Each row is a point on a tangle of strands that fork and nearly touch. The rows are in no order.
Two points are linked if the straight distance between their rows is under 29.3. Some points are linked to none.
Mituv: [-13 -12  -5  -9  16  -7  20  13  28  21  19   1   3 -17  11  -2]
pomup: [  0   4 -16   4 -17   6   9  17   1  -1 -26  22  12   3   2 -12]
fadif: [ -5 -17  -3   6   9  -7  12   6  11  11  24  -3  -8  -8   4   7]
Gupir: [  1  20  16  18  -8   9   0  -1  -8 -31   4   8   5   9  -4 -28]
Tas: [  8  -6 -40 -24  -4   3 -19 -10  -9  12 -11  19  -6   1  -6   7]
vafoz: [ 18  13 -13 -13 -10   8 -27 -36 -16 -12   6   8  -5  11 -18  10]
vip: [  1  -9 -44 -31  12   0 -20 -12  -6  12 -12   4 -13   0   0   6]
Budol: [  6   2  26  32 -17   0   4  -5  -8 -11  22  -5  -5   7  -8  18]
Funov: [-16  -7  -9 -19  14  -7  14  -3  29  26  19   1   7 -21  10  -2]
vodam: [-10  -7 -33 -32  27  -1 -22 -17   9  -1 -11 -15  -7  -8   1  -2]
kub: [  3   1  23  30 -16   0   7   2  -9 -11  11  -2  -2   5  -5  12]
begu: [  5  -8  39  19   1 -10  14  16 -15  11 -12 -29  -3   2   6   6]
giso: [  6   2  43  16  -7  -5  10   9 -20   8 -11 -20   2   5   3   1]
bupes: [ 14  15  -6   0 -14  10 -19 -33 -14 -14  20   9  -4   9 -17  13]
Por: [ -9 -19  -5   4   6  -7  23  35   4  18 -23  -4   1  -2  14  -4]
Fod: [ -1  21  19  -7  -7   3  11   8 -18  -4 -15   7   6   8  10 -39]
mog: [  2  -7 -31   1 -11   2  -3   6  -1  10  -6  22   1   0  -2   4]
nisa: [  2 -12  33  18  12 -11  17  22  -2  13  -4 -35  -4  -2  10   5]
fezel: [  1  16  23  16 -12   6   3   3 -10 -24  -4   3   8   8  -2 -23]
perig: [-15 -15  -4  -4  17  -8  25  28  29  19   7   0   6 -15  14  -6]
lukis: [  7  16  47  13 -10  -2   8   0 -22   0  -8 -14   5   8   1 -10]
gido: [ 11   7 -16 -16  -2   4 -31 -35 -19 -11  -3  -1 -10  10 -13  18]
Mimog: [ -7 -11 -43 -35  21  -2 -18 -10   2  13  -9  -1 -10  -6   3  -3]
rud: [ -5 -18  10  15  10 -10  18  26   7  10  -1 -14  -2  -3   9   3]
Kuzug: [ -2  13   8  -1 -12   5  11  14 -10  -6 -26  11   8   8   7 -27]
gepe: [ 10   8  -4   5 -16   5 -14 -29 -15  -7  20   5  -8   8 -14  16]
leti: [ 13   3 -35 -24  -6   5 -26 -18 -13   3  -9  18  -4   4  -8  10]
Vorez: [-18   0  18 -17  10  -9  20  -8  32  28  23  -4  12 -24   6   9]
nivet: [-11 -19   2   9  12  -9  22  32  12  14  -9  -8  -1  -3  14  -2]
koze: [  2  -3  10  23 -14   0  -1 -14  -9  -7  27   0  -9   4  -9  22]
Num: [  3  18  46  21 -12   1   8   1 -15 -14  -2 -12   5   9  -1  -8]
Zopev: [  9  16  15  23 -17  10  -3 -10  -5 -24  19  11   4   7 -11  -3]
Dema: [ 16  13 -24  -4 -16  11 -15 -10  -3  -9   4  30   7   7 -11  -6]
Tasiv: [ -9  -3 -21 -20  31   2 -32 -17  13 -22 -10 -22  -9  -4  -3   8]
Zes: [ 14   8 -28 -14 -12   8 -20 -14  -7   1  -2  28   4   3 -10   2]
Gem: [  4 -12 -35 -10  -7   2  -6  -4  -4  14   0  18  -4   0  -3   8]
liki: [  2   8  22  16 -17   4   8   7  -8 -10 -14   4   9   7   2  -8]
seb: [ -1  -6 -21   4 -15   3   7  17   1   3 -17  21   6   0   3  -1]
rosut: [  8   0   0  13 -17   3  -5 -20 -10  -6  23   5  -6   3 -11  17]
pivu: [ -9  -3  28   3  14 -10  19   4  30  16  36 -16   5 -17   6   9]
bop: [ -3 -13  28  19  18 -10  19  22  17   9  17 -27  -2  -8   7   4]
Leko: [-13   0  23  -5  12  -8  20   2  34  22  30 -10  11 -20   7   7]
Zoza: [ -9 -15  -9   5  -3  -4  20  32   1  13 -27   5   2   0  13  -3]
Lede: [-13  -3 -25 -29  31   2 -27 -15  17 -12 -15 -18  -6  -7   0   1]
litu: [ -2  13  -7   1 -16   9   8  14  -3  -9 -27  19  13   6   5 -27]
Redug: [  2  21  30  -4  -6  -1  10   6 -24  -4  -8   1   6   8   8 -38]
zitir: [ 13  18 -10   8 -10  15 -12  -8   0 -28  15  23   5   8 -11 -16]
nar: [  3   4  23  22 -14   2   8   5  -7 -12  -4   2   3   6  -2   1]
fav: [ 16  18 -16  -2 -11  13 -17 -11  -3 -20  10  28   6   8 -11 -12]
Zam: [ -6  -8  26  13  16 -10  20  15  26  11  30 -20   0 -14   5   6]
fogeb: [ -3  -8 -25 -19  28   0 -37 -13   3 -25 -18 -15 -14   2  -7  14]
buno: [  6  -1 -20 -18   7   2 -33 -27 -15 -14 -14  -8 -13   8 -10  18]
domi: [ -2 -16  24  16  12 -10  19  26   4  10  -2 -26  -3  -3  10   4]
vil: [  0  -6 -21 -20  21   2 -35 -20  -7 -19 -16 -13 -16   9  -9  18]
tereb: [-19  -1   2 -24   9  -6  15 -14  27  27  16  -5  11 -23   7   1]
Bebet: [ -7 -13 -18   7  -9  -1  14  24  -1  12 -24  12   2   0   9  -2]

Follow the links from the first point to the second, and from the first to the third. Name the last point that the two ways share.
lukis / Zam / Por: domi
seb / Mimog / fav: Tas
Zes / seb / Tasiv: Tas

A fork is a point with three links. Follow the links from the first point to the second and name the forks in between, in order.
seb / bop: domi
mog / Por: seb
Dema / seb: Tas
leti / pomup: Tas seb
Bebet / leti: seb Tas

A fork is a point with three links, a tip a point with one. Leave the first point through the second and follow the links. Name the first fork or tip that comes.
Zam / pivu: perig
domi / rud: seb
rosut / koze: Gupir
begu / giso: Num
